Each row is a point on a landscape with many valleys, with its height.
A ball rolls from a point to the lowest of its 2 nearest points, and stops where none of them is lower. Distance is the straight distance between rows; heights are no part of it.
<44>: [ 22  26  16  23 -16  17   1   8 -11 -14  19 -10   6 -11  18  25 -42  -1
 -23  11   4 -12  25 -22 -19 -15 -29  11  -8  -3 -39  18 -18 -20 -34   7
 -16  25  -2  -3  13 -14  51  31  14   8   9 -12 -39   2 -15 -22   1]  h=762
<258>: [-10  -9  -1   2  -4 -16   8 -12  37 -12  19   4  -3   9 -14   1  -2  10
  24 -29 -12  -4 -34  29   2 -12   4  28 -19 -14  12   5  28   3  30  -3
  16  15   0   5 -12 -10 -18 -40 -14 -13  10   4   3   9  -4  29  17]  h=300
<751>: [-11  23 -13  12   8  -6   6  -4  43  -5  13  -8  -4  12   0   8  -7  12
  11 -35  -3  19 -32  31   7  -2   0  32 -15 -12  -2  -7  18 -15   1   7
  25  15  -2  14 -17   5 -17 -32  -7 -15   0  12   5  18   7   3  25]  h=557
<819>: [  5 -20  -1 -14   2  13 -12   5 -23   1  41  10   0   1  28  -6  11  20
  -3  30   5  -5  16 -10   2  -8  13 -41  26  -8  -3  19 -13  -9  30 -24
 -12 -15 -16 -10  -2 -10  19  10  -1   1  17 -11  -7   5  10   0 -19]  h=530
<732>: [-18  -6   4  -1   7  -6  15   6 -25   4 -27   4  -6 -12 -21   0  -1  -2
   5 -19  -8   4   0 -13   6  14   3 -10  14  -5  40   0   7  25 -17  -1
  -1 -15  22   6   4  12 -13  -5  10  10   2  14  25  -5   4  18  -5]  h=242
<380>: [  9   5  18  19  -3   6  -3  -2  14  -9 -29   0  10  12 -25  15 -22  -9
   0 -27   0   4   8   7 -26   6 -18  46  -6   6  -6  -1  -4  -9 -28  32
   7  32 -17   1  22   5  -3   9  12   3   9  10 -11   4 -14   0   1]  h=657
<64>: [-11  14  -2  12   9   4  -1  -4  37 -12  23  -2  -5  16   0   7 -13  18
  16 -44 -11  18 -22  40  -3  -1  -2  40  -6 -10   0   1  18 -16  -7  12
  20  18 -10   9   3  -2  -8 -25  -4  -6  10  17  -1  21  -3   8  20]  h=598
<238>: [ -4  -6  -6   5   5  -8  -3  -9  35 -13 -12   1   0  11 -27  15  -8   0
   3 -37  -2  -8 -20  14 -16  -7 -11  41 -36  -6  21   0  24   9 -14  22
  24  17  -2   7  17  14 -32 -28   5 -19  27   4   2  -5  -6  25  29]  h=382
<366>: [  2 -13   5  -2   0   4  -3 -20  37 -20  15   9  -6  17 -13   0   0   9
  22 -30 -11  -4 -18  31  -8 -12   1  34 -14  -7  11  -5  19  -4  19   9
  14  16 -10   3   4 -10 -12 -23 -12 -11  24   5  -2   5 -10  25  14]  h=371
<420>: [  2   9   2  -1  -1  -1  17   4 -20   7  27  -7  -1 -13  17  -7  -1  27
   1   9  -3  34   9  -4  18   3  11 -11  28  -9  -5  10  -3 -11   1 -32
   4  -3  -1  -6   0 -14   9  -1  -8  12 -37   8   5   9  12 -10 -15]  h=167
<389>: [ 11   5 -31 -11   5  -5 -28 -17  23   9  -1  -3  -1   2   3 -11  17 -31
 -22  30  16 -20  -4  12 -13 -12  -4  -1 -34  25 -28 -13  -3  -8  23   9
   4   0 -14   1   9  10 -15   8 -12 -13  10 -16 -15  -6  -5 -21  11]  h=429
<968>: [ -7  -4  -1  -1  -9 -29   6  -6  11  -5  -1  -9  -5   2 -36  13  -7  -5
   1  -6  -5 -22 -36   2  10  -3   2   6 -28 -10  32  -3  27  26  12  -4
   1  -5  17  11 -18  16 -43 -47  -8  -7  12 -10  19 -15   6  40  24]  h=293
<436>: [  0 -13  13 -12   4  16  -6   5 -23  -3  20   7   6   2  20  -9   4  21
   3  17  -4   6  21  -8   1  -2   9 -27  32  -9   2  11 -16  -3  12 -19
  -7  -8 -10 -12   5 -16  13  16   4   4   2   1  -3   0   5  -4 -23]  h=500
<806>: [-11  15 -16  10   5 -15   6  -2  31  -6  -3 -10   0   5 -20  18 -10   5
  -3 -35   1   4 -31  13  -3  -1  -6  31 -35 -12  19   0  27   5 -13  10
  27  12   5  14  -5  17 -32 -39   3 -17  12   8  12   4   6  22  33]  h=311
<811>: [-24  -8  14   0   5   6  22  24 -36   4 -24   7  11 -19   3  -3  -3   6
  14  -3  -5  17  20 -30   8  10  18 -16  36  -5  19   7 -12  27 -35  -2
   1 -23  37   2  -2  -7  15  16  21  14 -24  12  19  -7   9  -2 -16]  h=214
<394>: [  4  -8  11   2   0   7  -4 -11  13 -10 -23   4   2   9 -18  -1  -2   1
   4 -23  -6   3   6  12 -15   6 -10  23   0  -4  13  -7   1  -1  -3  12
   5  13 -11  -4  16  -1 -15   9   9  -3  13   7   1  -2 -11   7  -1]  h=612
<878>: [-18 -12   3   1   4 -17  12  -1 -18  -1 -14   5  -9 -12 -27   5  -2  -2
   4 -25 -10  -6 -15  -3   6  10   1  -4   2  -7  48   0  18  30  -7  -3
   2  -6  21   8   8  17 -25 -21   3   4  14   7  23  -5   3  36   1]  h=192
<387>: [ 22   8  24  18  -8  25 -10  -2  -4 -14  -5   0   9  10  -3  16 -32 -10
 -10   2   1 -13  27 -11 -24  -4 -28  24  -6  11 -32   2 -27 -13 -21  20
 -18  27 -18  -4  21 -10  20  27  13   4  16  -8 -28   1 -12 -21  -8]  h=669
<965>: [ -1  10 -30 -16   6 -11 -10   9  -7  16 -30 -14  -1 -10  -3  -5  21 -34
 -25  23  15 -16  -1 -11  -4   1  -1 -14 -29  20 -14 -10  -5   6 -10  13
   5 -11   9  -2   2  20 -10  10  -1  -5 -13  -7  -3  -7   7 -21  12]  h=516
<526>: [  4  -2  19   6  -2   4  23   8 -21  -3  22   4   5 -11  10   2 -16  37
   7  -1  -5  36  19   3  -2   2  10   2  56 -12  11  19  -7  -7 -21 -24
   5   4   0 -14  10 -18   4   5   1  17 -20  13   4   4   8  10 -18]  h=492
<46>: [-17  -2  -1   1   4   8   3  27 -33   8 -45  -1   9  -8  -5   7   4 -20
  -3   5  12  -9  16 -38  11  11   3 -19   1  12  12   0 -19  32 -49  22
  -9 -26  34   9   1  13  18  20  20   4 -15   3  19  -7   8 -13  -2]  h=440
<847>: [ -6   8 -32 -20  -1 -21  -7   1  -1  16   5  -7  -8 -12   6 -18  30 -21
  -9  19   9  -5 -20  -5  16   3   3 -29 -21  -3 -16  -7   4   5  27 -12
  -1  -9   3  -1 -17   6  -8  -5  -8  -2 -25 -11   4   1   6 -13   8]  h=389
<753>: [ -3 -28   8 -22   6   5  -6  -7  -5  -8  -6  18  -1  10   7 -15  22  -5
  15   7  -6 -17   3  -8   6   3   3 -27   7  -2  11  -5  -5   8  38  -7
  -3  -5  -6 -10  -8  -5  -3   5  -6  -4  10 -11  10  -9  -9   6 -15]  h=256
<319>: [  1  12  -6   0  -5 -10 -12   1 -15   7  22 -16  12 -22  31 -14  13 -11
 -34  34  14  -9   9   0  -2  -8  10 -26   8   2 -20   1 -10 -17  -7   0
 -19 -26  -4  -3   4   3  36  29  -1  11  -7 -13 -24   4  11 -21  -3]  h=279
<689>: [-13   4 -11 -12   3 -14  -9  14 -19  11 -14  -9   9 -22  18 -16  29 -29
 -22  22  19 -13   5 -11   4   3  11 -26   1   8 -16  -3 -13   4 -17  13
  -8 -26  16  -2   1   7  23  25   4   6 -21  -9  -4  -4  13 -22  -1]  h=374
<363>: [ -3   8 -16 -10   3  -4   4   9 -19  12 -35 -11  -3  -7 -18  -1   9 -15
 -11   0   6   2   0 -22  15  15  -1 -10 -16   6   8 -10  -3  17 -21   4
   1 -14  17   1  -4  16 -11   3   8   3 -14   5  16  -7   9  -5   5]  h=335
<281>: [ -1  -1 -31 -24   2 -14 -13  -3  10   9 -14  -3  -8  -2  -7 -14  22 -28
  -7  23   8 -20 -18  -7   7   0  -3 -23 -31   8  -8 -11   2  11  29  -3
   0  -9   3  -3 -13   8 -25  -7  -6 -10  -4 -14   6 -11  -3  -6  15]  h=343
<267>: [-12 -22   8  -4 -13 -32  13  -6  -1  -1   0   6  -7  -7 -31   8   1  -1
  14 -10 -18 -24 -32   4  11   2   9  -5 -11  -9  36   7  26  28  24 -14
  -4  -2  20   7 -15  10 -29 -41  -9  -4  12  -5  17  -9  -2  41   6]  h=261
<647>: [ -6  13   9   0  -3   1  21   7 -27   6   3  -9   7 -20  14  -6   1  16
   2   3  -1  32  11 -11  18   9  13  -6  24 -13  -2   5  -8  -4 -20 -21
   9  -6  11  -8   4  -9  10   8   1  14 -42  11   4   1  11 -12 -11]  h=101
<225>: [ 11  -5   8  -4  -1  18  -2  -2 -10  -4  26   4  -3   8  11  -3  -6  26
   2   6  -2  17  15   5   4   0   2 -10  23 -10   2   8  -8 -11  15 -20
  -8  -3 -17  -7   3 -19   6   7  -1   3   3   6  -5   6   1   0 -15]  h=529
<979>: [ -4  20   6  16  -1  -7  28   0   0   8  15 -10  -4 -12  11   0  -2  27
   9 -18  -1  45  -6  11  17  12  11  15  18 -16   3   4   7 -18 -12 -19
  19  10  -1   5  -1  -5  -1 -13  -6   8 -31  17   7  12  11  -3  -1]  h=634
<917>: [  3  26 -20   4  -1  -4   1  -9  22  10  27 -10 -11   4  15  -4   3  13
   2  -2   1  23 -21  15  27  -1   3  -1 -12  -6 -21  -9   9 -18  24 -15
   8   5 -10  10 -20  -3  -3 -16 -14  -8 -27   3   3  15   5 -15   8]  h=473
<56>: [ 18  24  12  20 -17   4   0   8 -14  -7  26 -16   9 -25  31  18 -27  -1
 -31  23  10 -14  21 -18 -14 -16 -16  -3  -5  -6 -33  19 -12 -20 -35  -2
 -19   9   3  -4  12  -7  57  38   8   8   6 -13 -43   4  -6 -19   3]  h=741
<687>: [  4  13  -6   9  -5 -18 -20   0  -9  10  -7 -12  18 -22  21  -8   3 -39
 -41  39  23 -30  13   3 -24 -14   0  -7  -1  27 -30 -10 -15 -17 -12  20
 -13 -14   3  -2   4  19  30  35  -8  10   4 -18 -32  -7   6 -27  -3]  h=288
<973>: [ 13  -4  -2  -1   4  19 -14 -23  44 -19  11   7  -8  29 -10  -1  -4   0
  16 -12  -7  -6  -8  26  -6 -10  -4  33 -20   6 -10 -21   8 -14  21  13
   6   7 -18   1   0  -6 -15 -11 -13 -12  28  -1  -5   1 -11   8  13]  h=394
<190>: [  0  22 -10   8   0  -5   6  -8  31   3   9  -9  -6   7  -2   0  -1  11
   6 -18  -1  22 -24  21  15   3  -1  19 -11 -10  -5  -9  15 -13  15  -5
  17   9  -4  11 -18   0 -15 -23  -9 -10 -13  11   7  13   5   0  16]  h=518
<541>: [-11  12 -13   9  -3 -29  13  -5  19   3   5 -12  -3  -1 -26  15  -5   5
   2 -19  -1  -4 -43   8   8  -3  -1  14 -32 -15  23   1  34  15   8  -6
  14   5  13  15 -20  15 -35 -50  -8 -12   2   1  17   0  10  31  28]  h=225
<231>: [  0 -19   5  -7  -1  -4   8  13 -19   9  35  18  -2   0  13  -8   4  28
   8  18  -8  17   9  -2  13   0  11 -26  40  -8   4  15  -2  -5  31 -42
   0  -4  -2 -17 -15 -16   4  -9 -16  12 -19   0  11   8   7  11 -29]  h=421
<624>: [ 14  23  -8   9   3  23  -8  -8  33  -1  27  -8 -11  21  10   7 -20  12
   4 -10  -8  15  -1  21   6   0  -8  18 -12   6 -23  -9   3 -30   0   7
   0   3 -22   9  -5 -11   9  -9  -6  -8  10  10 -14  16  -3 -19  11]  h=672
<215>: [  7 -26  -3 -18   1   1 -12 -13   6  -7  16  15  -1   9   8 -14  20  -4
  12  16  -7 -16  -2   3  12  -3   3 -25  -8  -2  -2  -4  -5   0  53 -12
  -6  -3 -18  -8 -10  -9  -3  -1 -11  -4  11 -13   3  -5 -10   7 -10]  h=308
<578>: [ 14   1  -4  10  -2   6 -28 -12   4   1  -1  -2   9   1   6   6  -9 -28
 -22  25  11 -26  21   0 -30 -13 -16  11 -24  33 -35  -5 -20 -15   0  19
  -8  12 -18   4  22   6  14  26  -4  -5  25 -17 -36   0  -7 -29  -3]  h=157
<440>: [  7  13 -25  -8  -1  -7  -8 -11  30   5  -7  -8  -4  12  -8  -5   6 -11
  -1   5   6  -2 -22   6   9  -4  -7   4 -33   2 -14 -15  11  -3  28  -2
  13   4  -6   2 -17   1 -30 -16  -9 -16  -7  -4   7  -1  -3  -3  19]  h=272
<978>: [  2  21 -29  -9  -1 -11   4  -2   6  14 -19 -16  -7   1 -15   0   8 -10
  -9   2   9   3 -19  -8  15   6  -3  -4 -30   0  -1 -14  12   6   6  -4
  12  -3   8   5 -18  16 -28 -16   0  -7 -17  -1  15  -3   7  -1  17]  h=338
<178>: [ -8 -12   2   2  -5 -22  16  -2  13  -2  16   6  -6  -4 -12   0   0  15
  18 -26 -15   6 -24  25   4  -3   4  14  -1 -14  20   8  26   6  32 -18
  12  13   5   2 -10  -6 -16 -35 -12  -4  -4  11   9  10  -2  28   5]  h=218
<928>: [  3 -18  -1  -8  -5  -7   0   2  -4   7  29  16  -4   3   7 -10  10  13
  12  16 -13   6  -7   8  19  -4   8 -20  10  -9  -1   7   6  -2  53 -36
  -4   1 -12 -11 -24 -11   0 -16 -19   5 -14  -1   7   7  -2  11 -17]  h=367
<214>: [-18 -20  32  -1   9  23   1  14 -28  -2 -41  13  19   3   8  -9   2   1
  20  -4  -6 -10  24 -31 -10   7   3 -19  36   2  14   7 -12  23 -24  19
  -6 -11  18  -6   5  -5  15  31  26  -2   5  -1   9 -14  -4  -2 -18]  h=284
<85>: [ 22   6 -10   3   6  31 -21 -21  40  -9  16   5  -9  30  -3   5 -13  -4
   7   3  -6  -6   7  14 -12  -9 -12  30 -28  24 -30 -21  -1 -22  11  16
   1   7 -27   5   9  -7  -1  -1  -8 -14  37  -5 -18   4 -14 -15   9]  h=322
<247>: [-10 -17   8  -2  -1 -17  16  -3  -5  -4  -6   8  -8  -9 -17  -3   3   6
  11 -25 -15   3 -10   9   2   3   2   0   8 -13  36   7  19  15  15 -11
   5   4  11   2   0   0 -20 -19  -1   4   6   9  15   1  -2  28  -2]  h=120
<984>: [ 10   3   2  12  -3  -4 -23  -4  -7   0  -2  -7  16 -14  17  -2  -5 -31
 -34  33  16 -30  20  -1 -30 -14 -10  -3  -9  26 -32  -2 -20 -14  -7  17
 -15  -1  -9   0  17  11  28  35  -2   4  18 -20 -37  -2   2 -26  -5]  h=233
<815>: [  6  13   7   8   3  13  -1  -6  25  -9  21  -2 -10  17   0   3 -14  20
  11 -26  -8  21  -5  29  -3   2  -5  29   6  -6  -1  -3   8 -23   1   4
   4  11 -19   6   6 -11   3 -11  -3  -1   8  18  -7  15  -5   1   7]  h=638
<890>: [ 14 -32  27   1   6  22  -4 -22  13 -26 -35  21   4  16 -15   7   8  -6
  14 -19 -10 -14  20   2 -34  -2 -11  25   3  14   6 -15  -8   2  -6  30
  -5  25 -21  -4  19  10  -7  22  10  -9  34 -15  -2 -18 -18  11 -12]  h=670
<539>: [-23 -13  -6 -13   7  -5   6  14 -24  10 -21   9 -17   5 -11  -4   9 -11
  10   4   1 -16  -9 -26  24  12   6 -34   8   9  32  -6  -2  40   2  -3
 -15 -31  34  10 -16  15 -10 -11   2   6  -2   1  37 -12   1  13  -5]  h=189
<461>: [-10 -29  12 -16   6  -1   8  -1 -12  -3 -16  19  -3   4  -4 -13  17  -1
  21  -5 -12 -15   2 -11   8   5   6 -28  18  -2  26  -1   4  16  29  -8
  -1  -9  11  -7 -11  -2  -9  -1  -3   0   7  -2  19 -12  -8  15 -15]  h=204
<171>: [  5  18 -11  -1  -5  -5  -3  -2 -14  11  41 -17   2 -17  33  -9   9   9
 -22  26   9  13   5  -1  15  -6  13 -23   4  -7 -21   9  -5 -20   1 -15
 -13 -16  -9   1   3  -5  27  12  -8   9 -22  -6 -18  11  15 -23  -4]  h=213
<325>: [ 10   5 -21  -7   1   3 -18 -20  39  -3  13   0  -7  16  -1 -10   3  -6
   5   6   1  -4 -17  16  11 -10  -4   6 -29   4 -18 -15   5  -8  42  -1
   5   3 -16   1 -14  -8 -18 -13 -13 -13   5  -6  -1   3  -8  -3  14]  h=207
<160>: [ 11  19   2  20   0   1   0   3  22  -4 -32  -9   9  16 -20  21 -23 -12
  -5 -21   7   7  -1   8 -16   4 -19  47 -19   9 -15  -4   1 -18 -30  34
  20  29 -13   6  11  15  -5  -2   9  -2  -1  12  -8   9  -9  -9  11]  h=622
<759>: [  1   7 -10  -6  -3  -5   3   5 -19  11  47  -5  -5 -14  29  -9  10  18
  -8  27   5  21   4  -4  18  -7  13 -30  19  -9 -15  15  -5 -14  17 -33
  -9 -13  -8  -6  -4  -8  19   0 -11   8 -28  -2  -3  13  16 -12 -15]  h=146
<844>: [ 19   3  -5   4  -1  18 -23 -17  19  -3   4   0   0  17  -1   2 -10 -11
  -9   9   3 -10  16   8 -14  -5 -16  17 -23  22 -29 -13 -13 -18   3  13
  -5  10 -26   1  17  -5   1  13   0 -12  22  -7 -21   1 -11 -22   3]  h=251
<952>: [ 20  18  25  25  -9  29   0   2   8 -12   8  -1   0  17  -6  23 -37   8
   1 -14  -5   5  20   3 -23   1 -21  35   5  -1 -22   8 -12 -22 -31  21
 -14  25 -23   0  15 -17  25  13  13  10  15   7 -25   5 -15 -13  -2]  h=633
<617>: [ 12 -14  35  11  -7  25   1  -2  -9 -16  20  15   1   9  -1  15 -19  37
  13 -25  -9  16  18  14 -32  -2   4  22  41 -16  17  19  -8  -4 -28   5
  -7  24 -20 -10  23 -22  12  11  12  10  26   9 -17   1  -7  14 -13]  h=562
<899>: [-21 -25   5 -11   2 -13  20  12 -24   9 -12  18 -15  -2 -10  -7  10  -3
  20  -2 -13 -12  -8 -18  18   9   9 -32  19   2  34   3   7  31  20 -16
 -10 -22  33   1 -22   5  -7 -17  -4   7  -1   3  31  -7  -3  20 -13]  h=137
<481>: [-26 -21   1 -10  12   7   0  16 -21  10 -33  14 -12  16  -1  -7  11 -14
  14   5  10 -24   2 -36  17  10   3 -39  11  18  35  -3  -6  46  -8  14
 -18 -37  35  13  -7  12   1  -2   6  -2   7  -5  39 -16  -1   7  -6]  h=226
<717>: [-13   6  15   2  -4   3  24  16 -37   6 -17  -4  15 -28   7   0  -3   4
   5   1  -1  26  18 -28  16  12  16  -4  27 -13   2   4 -13  11 -43  -9
   7 -14  29  -5   5  -6  19  19  13  17 -40  13   6  -4   7  -9 -12]  h=168
<975>: [ -9  -5   1  -8   4   3   2   6 -15   4 -43  -2   1  -2 -18  -3   4 -12
  -2  -7  -2  -5  10 -19   2  14  -4  -9   1   4  17  -4  -3  15 -16   9
  -3 -11  13  -2   2  11 -11  12  13   2  -1   6  15 -10   1   1  -3]  h=294
<703>: [ 13 -18  29  12  -3  16  -6 -10   7 -17 -36  12   9  14 -20   9 -11  -9
   6 -21  -5  -8  19  -1 -33   2 -17  34   3   7  -3  -6 -13   0 -17  33
  -6  30 -20  -5  22   4  -5  22  15   1  22  -5 -11  -6 -14   3 -11]  h=690
<294>: [-13 -27   0 -17   6  -6  -9  15 -23   9  30  17   1  -1  28 -18  26   3
   7  31   1  -8   2 -10  12  -3  18 -48  26  -6  -1  12  -7   3  43 -26
 -10 -16  -4 -13 -13  -4  18   1  -9   5  -5 -11   7   3   3   3 -22]  h=563
<19>: [  3  25   9  23   2   9  19   0  12  -3  34 -10  -9   0  18  16 -18  33
  10 -23  -6  45  -3  25   9   9   5  24  20 -13  -4  11   3 -30 -26 -10
  10  13 -12   9   2 -11  11 -14  -6   4 -13  20  -5  18   5  -8   2]  h=600
<646>: [  2  20 -29  -8  -1 -15  -6  -6  11  17  17 -11  -5  -6  13 -13  19  -6
 -10  12   9   7 -21   6  22  -2   2 -17 -21  -5 -24 -10   7  -8  28 -13
   5  -1  -7   4 -19   2  -7  -8 -11  -6 -29  -7   2   9   7 -16  10]  h=428
<60>: [-29 -12   8   1   7  14   4  25 -32   9 -41   8   7   0   3  -3   4  -7
  10   2   8  -7  17 -39   8  10   7 -28  19  11  22   7 -14  40 -38  20
 -13 -32  41  12  -1   3  19  18  26   2  -8   4  26  -9   3  -8  -9]  h=460
<715>: [ 16 -21  14  -4   5  17  -9 -25  23 -22 -23  15  -2  18 -13   2   6  -4
  12 -14  -7 -13  11  11 -20  -2  -9  25  -9  10   3 -19  -3  -3  10  18
   0  15 -17  -4  14   2 -15  10   0 -11  31  -7  -2 -14 -17   9  -2]  h=644
<797>: [-18 -13  21  -1   6  11  11  15 -30   1 -33   7  14  -9  -3  -4  -2   1
  11  -9  -8   7  18 -22  -3   9   7 -13  32  -4  22   7  -9  18 -27   8
  -3 -14  22  -5   5  -4   7  21  22  10  -8   9  14  -9   0   1 -15]  h=249
<803>: [  4  15 -40 -13   6 -11  -3  18 -16  21 -35 -20 -10  -3  -9   5  17 -35
 -29  31  19 -18  -4 -19   2   3   4 -11 -41  26  -8 -16  -3  20 -29  17
   5 -12  17   2  -3  34 -17  -1   1  -2 -14  -6   3 -11  13 -14  16]  h=545
<295>: [ -7   8  -8  -2   1 -21 -16   8 -12  15 -11 -11  16 -24  25 -18  22 -35
 -33  35  22 -23   8   0 -12  -7   9 -21   8  16 -21  -9 -13 -10 -14  18
 -13 -30  10  -3  -1  13  32  33  -3  10  -8 -15 -18  -6  13 -22  -2]  h=336
<631>: [  3  15  -3   8   1   0   0  -5  23  -4 -19  -9   3  10 -17   6  -8   0
  -2 -24   2  13  -7  16  -6   7 -12  31 -13  -2   0  -7   9 -11 -10  15
  16  13  -9   5   6   6 -16  -4   6  -7   0  14   3   5  -5  -1  12]  h=575
<786>: [  3  26 -23  -4  -2  -7  14   4 -12  18 -26 -22  -7  -7  -8   3  13  -9
 -14   0  11  13 -12 -19  23  16   4   0 -27  -2  -2 -16   5   5 -23   1
  15  -6  11   4  -9  19 -12  -9   3   1 -27   5  12  -3  11 -11  13]  h=381
<534>: [  4  13 -24  -8   1 -15 -20  -4   3  15  -6 -12   5 -11  11 -14  20 -31
 -31  27  20 -14   0   6  -7  -3   0 -10 -20  19 -26 -10  -6 -10   0  11
  -1  -6  -5  -1   5  14   3  18  -8  -4  -8 -13 -17   1   4 -26   7]  h=477
<550>: [ 15   7  19  10 -11  16  -9  12 -22  -8  17  -6  16 -19  28  12 -23   5
 -21  27   5 -22  25 -20 -22 -14  -8 -15   9  -5 -26  20 -18 -11 -27  -2
 -26   4  -2  -8  14 -11  51  44  21   5  23 -16 -36  -2  -1 -10  -5]  h=719
<47>: [-11   6   2  13   0 -19  34   6 -12   8  11  -3  -6 -21   0  -4   1  23
  10 -23  -5  39  -7   8  10  13   8   7  21 -16  18   8  15  -4  -6 -24
  21   6  11   2   1   0  -8 -20  -5  12 -30  16  15  10  13  12  -3]  h=655
<254>: [ 14   6  27  18  -7  21  -1   0   3 -13  12   1   2  14  -4  13 -23  22
   7 -22  -8  19  14  16 -21   5  -7  29  21 -10   3  11  -5 -16 -28  11
  -9  20 -23  -2  18 -19  13   8  11  10  13  15 -17   6  -9   1  -4]  h=596
<306>: [ 14   0  26  10  -7  19  10   4 -14 -10  25   6   4  -1   4  14 -26  44
   8  -4  -6  29  23   6 -17  -1   5  12  49 -14  13  23 -10 -10 -27 -16
  -4  11 -11 -13  15 -26  13   8   7  13   5  13 -10   3   0   9 -15]  h=526
<795>: [-20  -1 -10 -11   6  -6  -4  24 -25  13 -31  -5   8 -14  11  -6  24 -31
 -12  15  17 -17   9 -26   5   5  10 -26  -3  12  -2   0 -16  21 -32  19
  -7 -29  31   4   1  10  23  23  12   4 -20  -6   5  -5  11 -23   1]  h=408
<263>: [  5 -19   6  -4  -6  -7   6  -7  11  -4  18  14  -5   6  -4  -6   5  15
  20  -5 -14   3 -13  20  11  -6   6   1   7 -10  11   2  14  -2  48 -22
   3   9  -9  -5 -17 -14  -7 -21 -17   0   0   5   8   6  -6  22  -9]  h=303
<73>: [-17 -19   2  -9  -6 -26  15   4 -13   7  -9   8 -13  -4 -26   1   3  -6
  14   4 -15 -22 -28  -8  22   9  10 -21   0  -1  35  -2  16  34  23 -17
 -14 -15  30   6 -27  15 -22 -36  -7   3   3  -1  28 -12  -2  32  -3]  h=202
<977>: [ 12  16   8   9  -2  13  10  -1   2  -3  32  -7  -6   4  13   7 -16  34
   3  -5  -4  34   7  13   7   1   0   9  21  -8  -2   9  -2 -23  -5 -17
  -1   5 -17   0   2 -19  10  -5  -5   6  -9  16  -6  12   4  -6  -6]  h=566
<385>: [  3  -7 -32 -21  10 -11 -24  -8  17   8 -20   0  -5  -3   0 -12  27 -40
 -13  35  16 -31  -8  -2 -11  -9   2 -18 -34  21 -15 -11   0   5  27   7
   4  -7   1  -1  -1  16 -27   2 -10 -15  11 -20  -5 -18  -5 -11  14]  h=384
<74>: [  5 -22   5   1   5   1  -5 -18  35 -22 -21  11  -2  12 -31  10   0  -6
   8 -35  -5 -13  -6  13 -27  -8 -11  44 -28   1  18  -7  15   7 -10  27
  16  23  -6   3  24  13 -28 -13   2 -18  36  -3  -2 -12 -14  27  18]  h=434
<218>: [ 15   1  25  10  -8  22 -13   4 -17 -11   4   0  15  -3  14  10 -22  -2
 -14  17   0 -20  28 -16 -23  -7 -19  -2   2   5 -26  10 -25  -7 -21   7
 -21  13 -12  -8  18 -11  35  38  17   1  19 -15 -33  -1  -5 -15  -9]  h=698
<961>: [  5  -9 -16 -12  -6 -10 -12 -11  21   2  17   4  -3   7   1 -14  13  -6
   9  17  -3  -8 -22   9  17  -7   3 -15 -23  -5 -12  -7   8   1  57 -17
  -5   2 -13  -4 -25  -9 -11 -15 -14  -5  -7 -11   4   1  -8   4   3]  h=283
<269>: [  2 -15  13  -5   2   3  13  14 -26   0  28  14   5  -3  14  -3 -10  40
  10  13  -4  24  21  -7   3  -1  12 -17  60  -9  10  20  -8  -7   3 -37
   4  -5   2 -19  -1 -19   7   3  -3  13 -13   5   8   3  12  12 -27]  h=461

Where does a ball stop that starts at each point below?
<965> | <281>
<751> | <281>
<46> | <578>
<979> | <436>
<214> | <647>
<786> | <247>
<803> | <247>

Call two points neighbours if one is among the 2 nearest of the other. Go from one point of each pair to the other, from neighbour to neighbour, staying as low as possible. Name the highest point that can't be avoided.
<631> and <178> | <715>
<325> and <436> | <294>
<647> and <178> | <973>
<325> and <541> | <215>
<899> and <247> | <786>
<281> and <247> | <803>
<647> and <578> | <295>
<541> and <899> | <968>
<759> and <647> | <420>
